Points, in no order, along strands that fork, close into loops and pass close to each other.
In the rows, zero is written as 100.
Points whose rows are less than 105 apart are linked; no others are. Some points are linked to none.
kes: [ 99  89 112 118 103 120  86 105 106  62  80 115  72 111 127  98  94  84
  93  77 165 121 119  71  50 131 111  94  90  97]
Vavu: [ 97 126 108 106  86 146  76  72  95 118 106 121  89  59  81  69 144  94
 108  97  60  98  62  85 113 147  90  57 118 101]
Sed: [ 74  86 128  90  75 148  73 106  82  91  70 113  84 108 127 111  98  49
 108 111 133 106 112  76  69  93 112  90 143  85]
vafed: [147  94 105 120  63 114 142 109  82 104  98 150  92 104  97  98  92 118
 124 121 126 136  83 111  92 112 141  77 127 121]
tenib: [ 87  97  68 140 136 104  77  71 119  50  92 109  64 100  94 110 130  89
 103  85 116 109 101  44 101  92  79 125 133  94]
Ralup: [101 107 105 122 159  88  90  71 120 122  70  81 101 131 108 102  72  93
  70 107  90  71 100 100 121  90  78 102  82  95]
zuk: [ 95  95 128  98  71 126  78 109 103 102 108 104 106 104 120  99 129  58
 128  95 115 111  96  91  83  75 114  99 138  67]
mugu: [135 123  76  43 108  93 103  93 133  87 108  54 110  69 126  94  65 125
 110  72 124  58  77 111 120 105 102  91  62  97]
sek: [ 98  69 126 111  56 138 101 105  81 109 102 102 117 119 101  78  88  82
  95 116 111 148 107 110  74 125 109  92 118 121]
belo: [163  95  87  68 101 123  85 109 111  56 135 116 148 110  91  93 110 118
  84 102 155 133 131 107 124 128 134  94 143  95]
Ralum: [ 89 121 132  82  71 120 118  88  73 111  94  75 115  94 101 121 108  98
 104  75  84  87  72 108 101  72 112  81  96  63]
fino: [116 105  62  91 118  87  88 111 125  60 113  90 129  90 118  95 141  91
 141 120 106 122 131  99 105 118 119  89 134  74]
fidom: [121 101  74  92 130 120  93  92 117  96  93  70 122 108  63 128 110  87
  99 122  96  70  79  84 106 135  68  57  93 132]
fimem: [123 125  96 135 127 122 117  76  56  96  91 116 107 105 109  94  66 118
  81 104  86  98 120  92 101 124  76 107  74 115]
visok: [ 60  50 123 133  79 131  91  79 125  77  83 102  79  84 116 124 118  95
 104 108 105 112  98  99  81 120 104  79 153 127]
zupid: [106  86 109 103  79 126  79  87  64 150 102  81 127 128  66  68  95  94
 109 110  57  74  74  96  82  99  81  60 110  90]
Mapi: [ 81  88 108 110 108  95 128 105 124 123 112  85 102 118  88 119 111  60
  92 126  91  99 119  94  68  85  97 102 100 103]
dode: [ 95 132  88 147  82 142 130  84 103  87 112  86 112  82 100 108 132  93
 114  86 114 104  60 117 116 120  87  79  85 113]
zovod: [136 144  76 113 114  65 114 144  90 105  97 136  83  92  83 113  55 132
  79  94  81 102  96 123 139  83  83 106  88 101]
Sene: [ 92 120 111 126  99  94 108  82  90 130  90 119 103  78  72  72 145  98
 125  92  90  85  95  92  76 104 102  82 136  86]
dagu: [108 151 100  82 108 103  86 118  78 122 148  76  95  68 112 105 111 130
 123  83 105  86  47  96 146  69  99  88  64  61]
Kab: [112 107 133 112 105 103  94  61 120  89  94  93  89  99 128  80  93  98
 105  93  90 123 111  66  65 113 120  70 129  68]
zanu: [147 111  90  83  88 131  67 132  82  91 127 127 120 113 121 118  79  68
 100 136  75 111  98  88 124  89 103 107 128 105]
kolu: [154 149  93  94  84  93 133 118 123  93 147 146  90  75 109  96  86 117
  80  88 125 108 119  93  96  87 142 105 109 112]
pugu: [ 78 114 120 103 138  78 120 105 111  75  54 116  69  78 100 146  88  98
  67  89  86  97 143  82 101  90 110 125  94 117]
Mipo: [108 114  77  71 112  63  99 112  99 108  60  55  89  92 107 107  82 138
 130  56 144 102  86  73 114  92  93  98  61  91]
tus: [137  96  75  95  77 121 132 141  73 114 111 105  64 135  64 112  84  78
  66 156  81 115  97  84  96  92 139 102  81 140]
dol: [ 64 120  98 128 126 121 119  88  97  82  81  82  77 115 131 136  88  78
  92  89 115 104 115 101 124  57 101 111  93  58]
vatoz: [ 69 114 111  91 150 111 102 100  60  84  81  98  77  85  92 125  80 110
  63  92  96  94 168  75  97  99  96 120  72  99]
gis: [110 120 111  86  85 120  80 117  82 124 132  97 127 107 116 120  84  66
  85 123  57  74  74 103 127  71  87 115 100  96]
Bif: [ 77  79  86  79 106  83 121 101 131 124 129  67 108 118  68 113 110  83
 108 112 115  72 110  83  48 104  81  82  77 101]
giv: [103  62 138 112 118 105  82 112 110 104  80 140 129 111 128  94 104  82
 110 149  95  95 106 119  90 110 122 101 153 121]
fini: [125 161  80 114  90 116 122 113  71 101  81 133 113  71  95 116 128 101
 114  92 126 106  92  86 119  95 116 113 121 112]
vik: [ 92 117 105 100 130 109 151 107  69 125  79 109 112 114  89 119  69 111
  90 144  92  46 102 113 104  91 117  81  81 100]
koge: [104 153  84  83 142  89  56  98  91 102  87 101 106  81  94 119 106  80
  82  88  83  78 109  82 141  96  64 129  87  87]
zarum: [113  82  79  90  98  69 107 116  98 118  94  98 135 146  77  98 102  89
 101 120  93 150 128 107 102  95 100 118 107 102]
lif: [ 87  99  93 112  71 162  90  96  95 104  84 118 125  86  87 108  98  64
 113 125  91 101 130 104  84 118 104  53 144 104]
rad: [112  83 117  76  75 111 120  97  91  69 126 121 160  85 123  75 112 119
  96 103 119 127 132 152 105 128 126 126 120 120]
dalu: [ 67 129 105 108 118 149  75  64  86 141  74 106  84  79  70  77 134 102
  98  94  88  68  56  85 137 146  69  58  92  90]
lufa: [ 88  71  95  99  81  56  97 143 140  31  88 116  66 100 104 102 103 107
 130  82  77 136 138 141 112  91 101 121  68 102]
fek: [155 162  78 107  96 101 122 105  87  95 129 130 102  73  98 124 108 120
  78  77 115 102  94  83 137  80 117 114 106 103]
sav: [165  87  79 101 110 118 113 113 112  86 147 105 132 117  60 102 124 105
  81 123 119 133 124 109 140 107 115  99 141 111]
gif: [102 138 121 120 128 124 137  75  71 117 130  91 109  88  98  79  90 143
 107  86  91  90  99 108  96  92 123  59  80  59]
rako: [106  99  64 105  85  41  65 113 102 101 112 101 107 101 119  91 119 117
 139 101  88 137  78 115 127 101  86 117  99  73]
Bukin: [130 112  54  72  88  50 114 106 117 106  78  78 114 118  81 119  93 130
 118  90 114 106  79 103 109 106 106  83  78  98]
buli: [ 54  73  76  99  23 127  94  92  93 118 119  85 142  73  69  86 119 123
 115  66 109 102  97 148  98 111  84  73  79 123]
Guded: [102  85 130 132  83  87 132 114 104 114  87 124  85  98 115  92 120  95
 139 115 113 138  78  97  71 105 141  77 132 103]
sumat: [101  72  89 103 112  54  83 136 125 107  73  98 101 156  91 105  70  83
  94 115  69 132 110 133 113  82  77 111  97 100]
veton: [ 52  69  78  80  96  85  79  52 125  66 121  71  76  95 121  91 105 135
 110  94 108  38  85  85  88  88  90  96 106  64]
bipet: [130  95  69  73 121 119 118 104  85 105  91  97 127 115  78 107  68 102
 114 100 126  48  93 119  94 118  60 107  54 133]
bira: [113 114  87  90  95 103 138 124 113  84  67 114  79 107  80 109 106  61
  95  96 133 153 141  75  60 110 134 113  92 117]
Tisul: [ 70  80 115  71  66 128 105 100  85  63  88 124  91  71 127  92 102  83
  85 115 131 111 143 127  61 134 136 104 112 115]
girab: [127  74  92  82  73 117  90 106  53 125 130 108 154 118  62  73 110 127
  87 141  77 107 116 114 125 109 108 106 155 111]
zam: [123 128  95 126  83 148  92  99 112  57  99 108 122  86 127  86 132  88
 118  86 144 129  63 109 112 140 114  65 108 115]
kir: [ 61  65  95 111 134  77  93 101 137 102 116  98  65 114  84 132  85 111
  79 104 105  60  63  73  95  59  71 138 109 108]
dobu: [ 93  82 103 106 100 106 103 122  92  84  58 128  51 112 102  94 106  67
  98 114 157 140 116  85  64 109 122 125 100  99]
ves: [ 65 102 126 110 108 103 104 111  50 142  60  66  76 120  85 128  87 107
  74  98 106 110 103  61 108  74 110 102  89 106]
migu: [131 117 127  83  36  81 120  98  98 107 147 105 105  78 102  92 115 126
  98  69  73 105  56 112  93  73 144  94 103  97]
zub: [ 83 123  77  89 138  86 147 135  80 109 102  99  77  83  64 117  96 114
  96 104 127  72 134  89  78  99  93 113  33 104]
figup: [117  88  78 105 104  81 105 140 112  88  97 120  89 145  83  95  59  85
 109 106  69 132 125 143 108  91  72 128  54 103]
Vadop: [122 129 135  98  60 152 142 107  80 105 115 102  99 108 103 127  86  85
  93  89  94 107  64 109 107  68 133  81 113  90]
giru: [138 132 101 132  97 102 120  91  61 126 109 122  95  87  84 111 106 141
 110 118  92  80  48  94 131 103 113  69 108 100]
roge: [140 102  84  95 101 124  79 123 101  50 115 118 109  95 102 109 102  74
 115  97  99 140 141  60  74 131  90 105  91 122]
sez: [108  88  51 101  85  27  76 145 123  65 108 101  92  96 107  90 103 117
 133  82  71 147 115 122 107 104  83 102  90  93]
poka: [119 133 108  82  99  83  96 158  89 123  70 160  91  91 121  99  62  73
  79 114 107 121 127 115 103  72 123 137 116  98]
Nizir: [133 110  85  91 111  75 136  95 109 128  95 105 106 126  88 117  57 128
 103 123  98  76  84 108  94  98 105  70  84  87]
navi: [ 77 114  85 114  98 102 120 111 106  59  96 115  84  57 125 108 133  89
 120 103 117  70 136  75  73 116 122  92 124 109]
Rovi: [ 95  86 122  67 119  86  77  66 119 158  74  56 108 127  63  71 103  93
 109  82 120  71  80  81  77  80  84  92 112  82]
Gesef: [ 74  72 111 104 114  72  93  60 112  98  65 118 122 113  95  81 151 105
 110 113 105 107 116 121 102 103 104 121 163  97]
kuzet: [135 109  71 105  83  87 106 158  84 145 100 112  91 152  80 103  73  83
  81 137  74 121  97  83 107  71 115 107  92 117]
bavi: [117 141 133 140 139 152  90  70  76 137 104 113  98  98 102  40 115  83
  93  97  88 115  80  74 109 122  92  88 116  81]
met: [ 96 116 112  84 130  78  89  49 111 114  80 108 117  84  98  92 111 119
  89 110  83  49  83 105 107 141  85  97 101 100]
Fogo: [ 60  63  90 100 112 130 108  94  88 128  67  77  85 104  68 104  63 106
  85 107 126  46 120  91  71 120  63  81  80 131]
vone: [ 97 120  81 101 118  59  86 164  76 140 105  80  72  96  95 117  59 123
 100  82 104 116  89  76 116  80  72 103  64  86]
dapu: [ 88  96  94  82 146  89 129 133 103  97  59 102  54 103  57 117  69  99
  85 119  88  74 140  85  76 103 101 108  36 106]
tagu: [ 68 101 112 115  78  81 108  88 105  96 111  79  92  64 101 118 139 117
  93  79 100  89  80  76  80 112 102 101 100 131]
fub: [ 90 102 118 130  85 168  58  85 128 103 108 103  98  47  89  75 139  75
 118  71  94 113  73  87  88 126  97  48 134  97]
sug: [ 45  70  62 144  89 124  92  87  97  68  97  94  63  78  91 133 118 108
 118  83 114  70  96  98  96 110  68  97  95 119]
kila: [ 45  77 121 114 106 112 106  62  76 124  87  88  90  93  92 108  81 119
  64  87 107  57 113  98  84 107  81 101  96 122]
Kiz: [113  56 119  79 130 129  81 164  95  70  74 114 132 120 100  92 103  67
  82 131 100 126 155 106 115 116 114 138 123 120]
funo: [118  85 134 103 112 124  69  86 101  99 107 130 136  81 108  77 128  87
 122 144  78  97  82 118 113 130 107  85 158 103]
zugif: [ 85 100 102  82  89  99  81  53 132  75 129  73 118  88 108  51 153  91
 104  96  87 110 113  99  87 121 115  82 123  76]
nok: [ 98 104 112 165 124  97 104  60  77 113  79 116  96 105 115  73 106 112
 101  91 104 117 104  94  94 124  79 120 101 110]
pepo: [ 87  77 121  92  96 109  87  97  81 175  70  69 120 136  57  62  94  99
 109  98  94  46  82 101  70  86  92  78 107 102]
nagob: [120  61 127  89 126  77  57 139 123  71 112 140 121  92 135  94  81 102
 101 114  92 135 127 125 103 126  95 128 128 109]
vas: [113 107  63  79  64  97 114  96  93  75 121  88 133 103 105 100 122 113
 130 114  89 123 116 102  99 115 119  81 118  79]
zotu: [113  93  72  71  75 108 123 125  99  92 124  81 121 129  75 141 106  82
  97  99 109 115  95 119 103  91  91 119  61 123]
mizo: [ 88  73 115 138 108 132 131  87  97  90  70 113  95 148 121 104  88  56
  91 129 106 111 115 145  96  96 102 121  94 113]
mev: [ 48  71  83 104  62 108  75  72  97 115 105  86 113  68  86  84 119 124
 123  82 118  64  83 126  94 133  69  83  89 114]
voti: [102 124 107 137 145  96  67  87 150 104 120 113  67  95 136  67 102  65
  99  96 107 114  90  93 111  85  78 115 117  53]
Mulu: [100 102  50  89  45 126 118  92  79  82 124 101 139  90  67 108 128 128
 122 112 111  96 102 139 126 117 110  62 117 104]
vele: [126  79  79  53 119  80  45 113 158 100  77  59  76 103 104  98  45  95
 130  75 104 101  96 101 106 100  45  98  84 101]
bogiv: [160 134  86  99 114 124 103  70  98  87 141 131 131 105 103  73 102  87
  94 116 100 107  97 110 118 119  94 105 113  94]
Rit: [ 84  81 110  80  57 114 124  91 108  96 105  67 144 122  89 128 121  72
  87  93 104 125  93 128 102  96 106 110  93 117]
Sava: [125 122  97 139  57 126 140  87  75  96  98 129  90  75 102 102  97 142
 126 103  96 103  74 104 101 120 131  47 120 102]
dukef: [ 97  94 125 107  76  70 119 113  99 119 101 107 103  96 109 126 111 101
  89 104  87 108  60 105 100  90 104 120  96 134]
Ketoz: [ 93  93  86  64  55  57  85 111  94 125 128  89 116 108 117  95 101 117
 138  93  91  96  71 118 106  77  97 109  87  60]
Vurif: [ 66 117  74 120 105 117 117 114  74  77  88 107  76  70 103 133 125  81
 119  96 113  84 124  81  91 105  83 117  91 110]
buzo: [114 116 134  90  93 130  71  87  62 136 121 103 117 105 108  70 102  68
 102 109  57  80  82  95 100  82  92 103 115  69]
Kive: [141 141  92  99  87 136  93 115  62 111 100 133 120  99  95 116 111  68
 108 127  92  94  82  72 126  85 107  91 141 101]
tofot: [102  84  97 105 107  43  83  78 123 104  73  96 120 122  89  89 130 109
 101 103  91 144 121 101  94 112  97 122 128  97]
kig: [130 126  83 102 116  95  79 115 124  67  74 103 102 110 111 141  89  67
 112 104  58 104  81 124 152  91  80 101  95  84]
luden: [124 106  84  71  70 132 108 109  76 109 152  94 126 121  83 132  81  80
  84 117  97  64  79 107 118  84  80 110  82 115]
bar: [ 61  96  88  99  90  76  97  54 111  50 107  63  69  73 148  77 116 123
  94  84  92  63 102  63 103  90 124  67 101  75]
neru: [112  90  82 101 110  64  36 109 104 123  82  84 109 146 110  92  78  89
  91 117  56 117  79 108 129  97  66 112 100 101]
teret: [ 51  97 102 104  54 144 152  99  74 127  75 129 114  86  76  90 102  90
  92 120 103  87 119 157  82 103 114  96  96 119]
Ros: [146  75  85  81 121  89 111 100 123 101 118  81 154 135  64  95 103 119
  79 134  77 137 118 103 122 116 105  92 135 100]
Riti: [ 97 117 126 114 118  95 118 118  70 134 100 129  82  86 109  94  82  89
  83 113 105 111 135  59  62 100 114 120 112 100]
zoser: [133 139 123 104  94  72  97 105  94 158 130 123 112  88  72  80 132 105
 104  93  65 106  46  82 108  73 106 105 119  97]
Kibef: [116 112  89  76  72  91 110  69  81  64 117 118 142  78 114  97 111 132
  84  85  86 106 111 136 104 134 111 125  96 134]
fof: [ 94 112 117 103  84 106 112 125  54 163  80  82  99 143  85  93  78  92
  72 115  81 111  93  70  92  62 122 109  91 102]
dum: [ 90  75  71 115 109  78 111  89  82  89  73  90  90 129  80 113  98 106
 116 100 103 107 114  91  83 126  76 103  74 107]
pado: [ 87 100 106  97 108  85 127 101 101  52  68 128  71  89  94 116  99 100
  90  76  97  98 140 108  88 109  99 143  49 118]
Sumet: [ 82 104 102  83  91  81 107  64 111 125  98  60 114 119  63  79 115 100
 110  80 103  85 112  80  53  92  95  74  99  63]
luzen: [ 67  87 125  76 169  87  76  83 125 137  77  77  81  87 100 119  80 120
  98  95 133  44  88  89 118  61  91 106 118  91]
vurek: [103  50  95 113 127 113 134 142 130  91 125  96 118 131  91  93 121  61
 116 139 122 155 124 128  94  98 111 119 102 108]
tav: [ 81 122 117  78  90  60 109  73  99 109 110  58 103  61 102  57 138 139
  89  53  90  70  78  76  85  93 131  70  82  89]
Ketof: [113 101  99 145 118  77  83 122 136  72  81 134  88 125  91  81  85  81
 110  68  78 133 129 133 114  90  56 139  75 110]
fumon: [120  91  90  90 138  53  77  74 121 102  96 116 124 100  97  88  88 115
 100 110  76  76  98 126 110 127  65 123  81 113]
goga: [ 81  74 116  75  83  73 134  79 137  75  80  85 103 107 110 140  99 105
  89 113  79 108 115 121  78 110 131  88 100 113]
sol: [115 137  80  70 155  82 102 126 131  98 114  69  95  59 112  90  54 148
 105  66 131  67 107 123 117  95  90  93  48  96]
puvi: [ 77 100 109 119  90 135 141  91  72 125  66 110 116 131 105  96  86  82
  97 134  89  72 101 142  96  97 107  87  97 100]
narur: [145 108  87  82  76  80  93  93  66 137 134 132 125 130  68  85  89 123
  84 128  78  86 109  98 107  84 111 109 128 105]
sar: [110 106 100  64  68  71 110 115  91 155  95  90 120 118  93 110  88 110
 126  91 125  80  47 120 115  63 103 112  80  88]
Kivuz: [137  86  85 100 117 116 142 151 121  77  89 120 100 117  65 102 121  66
 110 131 130 157 124 102  75 114 133 107  95 125]
Bigi: [ 87  86 109  67 167 104 114 148  89 138  78  71  67 102  78 118  49 104
  81 111 119  71 122  77  89  89  99 105  48 139]
pif: [103  75 110 102  88 115 110 117  85 104  96  73  73 131  99 138  69  77
  65 113  70 116  82  72  92 107  92  98  56 140]
lipap: [110 115  93  78  65 111 149 101  61 134 142 102 101 109  74  94  78 135
  95  98 125  71  84 123  94  88 109  97  65  92]
dok: [137  88 107  92  95 121  65  82  72 109 113 107 146 119  95  84 105 114
  85 142  55 100  80 108 138 124 101  94 142 122]
gogok: [ 76  59  82 123 122  71  93 121 111  78 117 115  36 105  77 114  90 117
  98  84  99  84  90  65  84  73  59 143  78 113]
gune: [ 67  92  74 121 136  58 111  89 113  67  88  86  66  90 122 108 101 142
 114  71 118  66 106 101 112  88  95 108  59  83]
puvut: [ 46  40 114 102  61 110  83  60 108  85  93  89 105  88  98 101 115 123
 103 104  82 111 131 112  77 117 107  72 156 105]
zilob: [104 114 114 109  46 153  87 104 103  56 109 109 122  63 137  82 110  97
 119  67 137 103  79 110  84 124 135  44 113 109]
dobuv: [141 111  88 121  91 143 114  93  60  86 139 143 113 101 107  83  82  96
  95 119 105 100 121 109  93 127  82 113  98 122]
dafo: [ 66 115 153 147 119 150  82  79  75  97 128  77  70  67 123  89 124 112
 108  62 105 112  80  79 108  86 109  75 106  73]
sopo: [ 97 123 122  96  85 104  78  93 114  67  83 100  97  92 138  80 109  94
  98  64 148 110 114  57  65 115 132  72 118  88]
Vol: [121 148 106 104  77  63 113  94 109  89  98  94  97  82 132 110  85 125
  75  62  88 136  76 100 127  96 123 112  86  87]
zage: [103  92  87 117  97 146 110  90 108  98 115  92 129 109  84 120  85  83
  97 145  69  84 101 113  95 129  88  48 117 125]
lin: [ 99 106 111  55  72 108 137 118  53 150 108 101  89 116  74  98  61 108
  69 122  88  88  97 107  92  74 127 108  70  81]
Gaf: [116 132 119 117  90  92 125 113  93 102  87  99  86 100 145 108  85 118
 110  80 107 147  88  86 106  87 135  94  95  68]
buv: [ 86 124  88  57 108  93  80  81 110  84 100  61 106  75 144 117  91 111
 105  74 102  53  80 120 134  97  91  98  60  69]
mek: [ 55  91 136 129  91 161 104  98  81 111  90 101  66  85 103 110  96  72
  91  97 108  92 115  68  75  80 109  87 135  84]
Vagol: [ 80 119 113 144 139 133  68  59  80 135  85 105  86  96  92  76 130  79
  90 119  79  63  85  74 120 107  75  86 118  84]
dufa: [104 140  81 101 100 108 105  85 107  65  95  75 105  94 134 138  99  81
 109  89  90  98  89 106 130  87  96  99  78  64]
lopan: [109 145  85  85 146  96  89 132  90 121 131  87 102  75 108 121  68 131
 109  88 119  75  68 120 149  79  71 105  56  87]
sof: [ 91 111  83  90 132  84  78 108  85 102  88 106  93 101  96 117  81  76
  83  96  78  73 140  70  95  87  65 136  89  91]
fopub: [ 91  60 110  58  88  95 110 104  76  96 102 103  99 100  88 109  83  84
  70 138  69 108 142 103  68 125 108 117  96 121]
ved: [ 88 129  87  86  71  64 110  73 104  72 114  48 105  78 130  58 119 103
  84  64  96  85 100  70 111  89 127  69  69  88]
dore: [ 98  78  99  90 110 108 125 128  82 135  87  69  81 117  73 107  59  93
  86 112 118  83  95  78  67 115  84  97  48 148]
tori: [117 108 100 107 100  76 128  78 144  84 104  94 101 102 123 106  83 111
  87 102  78 132 119  94  69 119 126  81  94  94]
bimus: [ 97 117  84  95  76  93 142 102  75  96 134  95  97  88 123  91  89 125
  99  92 105  96 100 107  86 109 105 109  53  88]
Nulu: [117 112 107  78  44  66 108 113 124  77 143  93 122  86 136  70 125 104
 114  78  90 122  91  97  99  86 160  85 103 105]
timo: [123  68 107 109 114  71  78 103  99  88 111 136 114 104 114  93  84 104
 101 112  64 115 117 119 103 124  73 137  95 127]
dofev: [ 73  84  93  44 102  44  59  83 157 114 105  84  98  78  92  99 131 103
  99  91 103  59  84 103 107  93  89 120 113  93]
Migi: [ 95  83  82 128  97  78  58  94  82  76 103 109  74  94 115  98 122  94
 113  87 100 135 110  50  85 115  74 129 107 108]
duduv: [ 89  95 114  76  85  93  75  96 110 111 109  97 122 108  98  92 157  67
 133 100  87 108  82 122 115  65 110 114 148  64]
suse: [ 98 110 111  91  78 120 134 111  86  69 108 112  85  88 132 107  86  82
  79  90 104 122 117 117  85 110 112 136  54 111]
Zor: [105 131  94  97 150  64  68 148  97 115  80  79  69  87  83 100  51 143
 102  50 117 122 101 105 128  87  57  95  57 101]
ginas: [ 56  85  98  71  90  67  55  85 115 117 110  91  95  98  88  98 155  94
 126  99  89  63  64  98 113  70  92 116 128  69]
zenor: [ 94  99 114 142 130  97  82  72  86 109  94 131  84 116 137  60  87  99
  87  85 124 110 114  85  91  86  81 152 112  85]
kib: [ 65  94 152 141 144 123  77  68  75 110 123 104  66  82 134  89 100 126
  86  86  98  96  83  79 112  63  96 113 126  66]
zubi: [115 137 136 132 120 145  94  70  86 127  95  77 117 120  94  71  88  76
  66  91  82 119 102  62  98  99  98  84 108  93]
tudi: [149 103 117 123  68 152 132  76  97 114 146 102  99 111  68 101 107  98
 101  94  78  93  51 119 106  75 113  52 124  93]
zibe: [118 104  93  87 142  67  53 113 128  98  62  66  70 107  90  95  47 118
  97  62  99 115  87  93 120 108  48  89  58  88]
pabe: [ 85  75  90 111 125  84  90 103 147  54 108 116  93  85 120 109 139  82
 121 111 124 102 135  90  76 108 115 104 137 107]
kedu: [140 123  99  88 101  89 106  94  90 144 133 110 105  98  64  95 121 126
 122 112  93  69  38  92 115  94  96  77 101  84]
Zegu: [ 88  91  99 139  86  69 131  99  97 104  90 103  63 103 131 107 103 110
 132 100 111 132  92  86  83  95 116  96  95  77]
dev: [106 120 112 102 116 123 101  74  93 121  71  64 125 146  98 107  73  88
  62 103  78  86  88  90 107  93  91  82  82  94]
nikil: [ 86  67 116 114 104 125 120 110 133  95 155  89 115 112 102  93 126  61
 102 126 119 124 120 116  62 101  98 106 109 110]
rut: [ 67 105 110  93  95  72  88  37 113 102  88  87  99  59  95  64 137 137
  88  79  84  59 105  95  80 136 107  70 110  97]
Vedo: [117  48  98  55 108  66  61 151 129  67  76  92 109 111  57 132  76 112
 126 113  60  95 112 110 127 108  75  99  82 125]
mem: [ 86  87  78  92 120 139  96  80  97 110  56  62 106  79  78 123  77 106
 121 105 124  47  96  88  95 130  62  57  90 126]
Vab: [138  99 106  72  92 133  88 118 104  75 123 122 144  99  95  92 107  90
  86 109 140 138 128  82  70 133 117  94 123 121]
bod: [ 76 110 136  69  92  83 105 115  77 129  80  71  93  90 109 152  79 115
  84  87  94  95  73  86 120  65 116  91  89  82]
Sukeb: [ 78  41  99 118 130  81  91 112 111  83  65 123 108 137  91 102 131  81
  99 129 104 116 138 112 108  90 102 145 148 118]
Rol: [ 75  96  94 133 132 102  78  57 108  85  77 109  82  95  99 108 127  92
 101 112  92  75  96  74 110  96  72 109 143  97]
bilo: [ 68 102 132 115 126  76  74  74 108 137 135  92  75  91 107  79 110 122
  77  69  97  86  71  91 108  65  79 124  93  68]
Pav: [128  87  82  58 121  93  64 127 136  73  91  87 105 101  82 117  65  94
 134  84  89  71 106 109 110 104  50 105  54 112]
ziz: [124 125  57  70  87  70  99  64 111  90 100  88 120 108  98  87 114 124
 112 100  89 104  83 105 115 122 109  77  85  71]
buluv: [ 94  80 105 118  93  68  96 129 146  62  80 125  50 105 134 110  82  85
 107  78 108 145 111 122  98  86 111 127  92 104]
bikuz: [ 85  97  97 128 108 126 120  84 124  70  66  91  86 141 124 116 101  48
  99  95 130 123 122  99  91  75 108 118 105  87]
bisa: [ 87  79 112  88 133  82 105 100  98  97  67  68  78  92 110 121  65 134
 107  67 137  73  98  98 107 100  83 115  52 114]
rosup: [111  51 113  63 101 107 101 144  88  81 106 101 113 104  85  96  92  83
  74 143  74 150 146 114 101 114 110 141 102 124]
kaziv: [108 111  95 137 145  91  66 107 129  82  96 139  89 106 117  77  97  62
  92  82 104 111 129 104 106  83  60 151 107  93]
vul: [111  58 126  93 128  84  80 136 117  64  75 145 127  98 107 101 121  81
  98 105 120 126 145 126 111 113 109 152 120 126]
Gab: [ 84 105  78 142 104  55 102 107 119  76  82  96  53 103 129 110  94 113
 111  67 106 122  97 112 120  77  87 122  82  73]
vuru: [ 70  75  89 100 128  61  96 149  95 130 108  87  42 103  81 112  65 107
  99  92 121  90 105  77  88  74  71 129  57  91]
guza: [ 91 104 105  70  53 137 138  90  82  82 103 139 120  79 109  83  99  94
  93 119 118  99 130 156  87 122 140 103 114 110]
Komef: [ 48  81  84 123 111  98  94  86  78 105  88  89  84  72 102 110 120 124
 133  94 143  37  71 108 104 108  61 107  90 110]
meli: [121  85 108 115  62  77 145 114  84 112 103 130 101 119 106 108  95 123
 101 124  99 137  79 131 105 106 125 114  92 130]
Dazu: [132 116  99  70  82 130 120 135  77 101  85 118  72 100  82 110  64  62
  57 144  83 125 122  73  86  91 140 116  95 122]
zimuz: [ 79  82  91 146 111  80  91 114 103 101 137 112  59  88 109 102 123  87
 108  88 111 106  92  68  83  84  69 144  93 111]
linan: [ 70  82  71  80  93  73  73  42 124  77 130  70 104 107 120  62 131 105
 114  98  99  80 106 108  99 100  86  99  95  65]
Ravu: [ 89  89  83  89  24 115 132  79 102  81 125  83 142  86  77  87 118 141
  91  79 101 105  99 141 100 114 132  60 101 130]
suru: [ 53  92 129 144  72 121 105  81 121  79 103  90  64  49 117 119 137 103
 105  76  92  77  80  87  83  97 119  68 133 107]
dogob: [ 35  71 141 134  96 142 100  65  88 129  89 100  76  81  78  98  90 115
  70  76  84  67 109  95  74  85  89  72 130  86]
Relo: [ 70  77 102  69 128  58  77  91 155 109 101  81  69  75 110 118  92 118
  98  83 128  41  67  98 102  76  84 120 113 104]
Vada: [130 137  91  75  55  74 112 108 140  65 106  96 118  88 139 105  99 106
  90  73  95 132  89 126 120  79 150  97 109 100]
lan: [ 81 119 108 104 122  70  62  69 126 132 109 101  76 112 116  66  99  93
  88  94  77 103  86 105 120  86  77 108 108  33]
lel: [116  93 118  80  48 118 101 108 118  52 132  94 142  83 138  58 124  97
 114  86 127 115  88 115  90 102 155  64 117 103]
gopa: [131  80 108 116 108  94  63  93  88 120 103  95 129 157 121  75  81 100
  93 142  46 115  80 111 119 109  98 100 113 110]

How many points has the smallest loop of links through each point below? Write none if it is on no loop.
mem: none
fino: 11
nagob: none
fof: none

A fork is a point with three links, a tip a point with one. Leave the first point through the second and follow the links. Name the first fork or tip that comes.
bira; Kivuz: gis
Relo; dofev: Fogo
buzo; zupid: goga
fumon; met: zugif
sof; vatoz: fof
pabe; navi: vas
kila; dogob: Relo
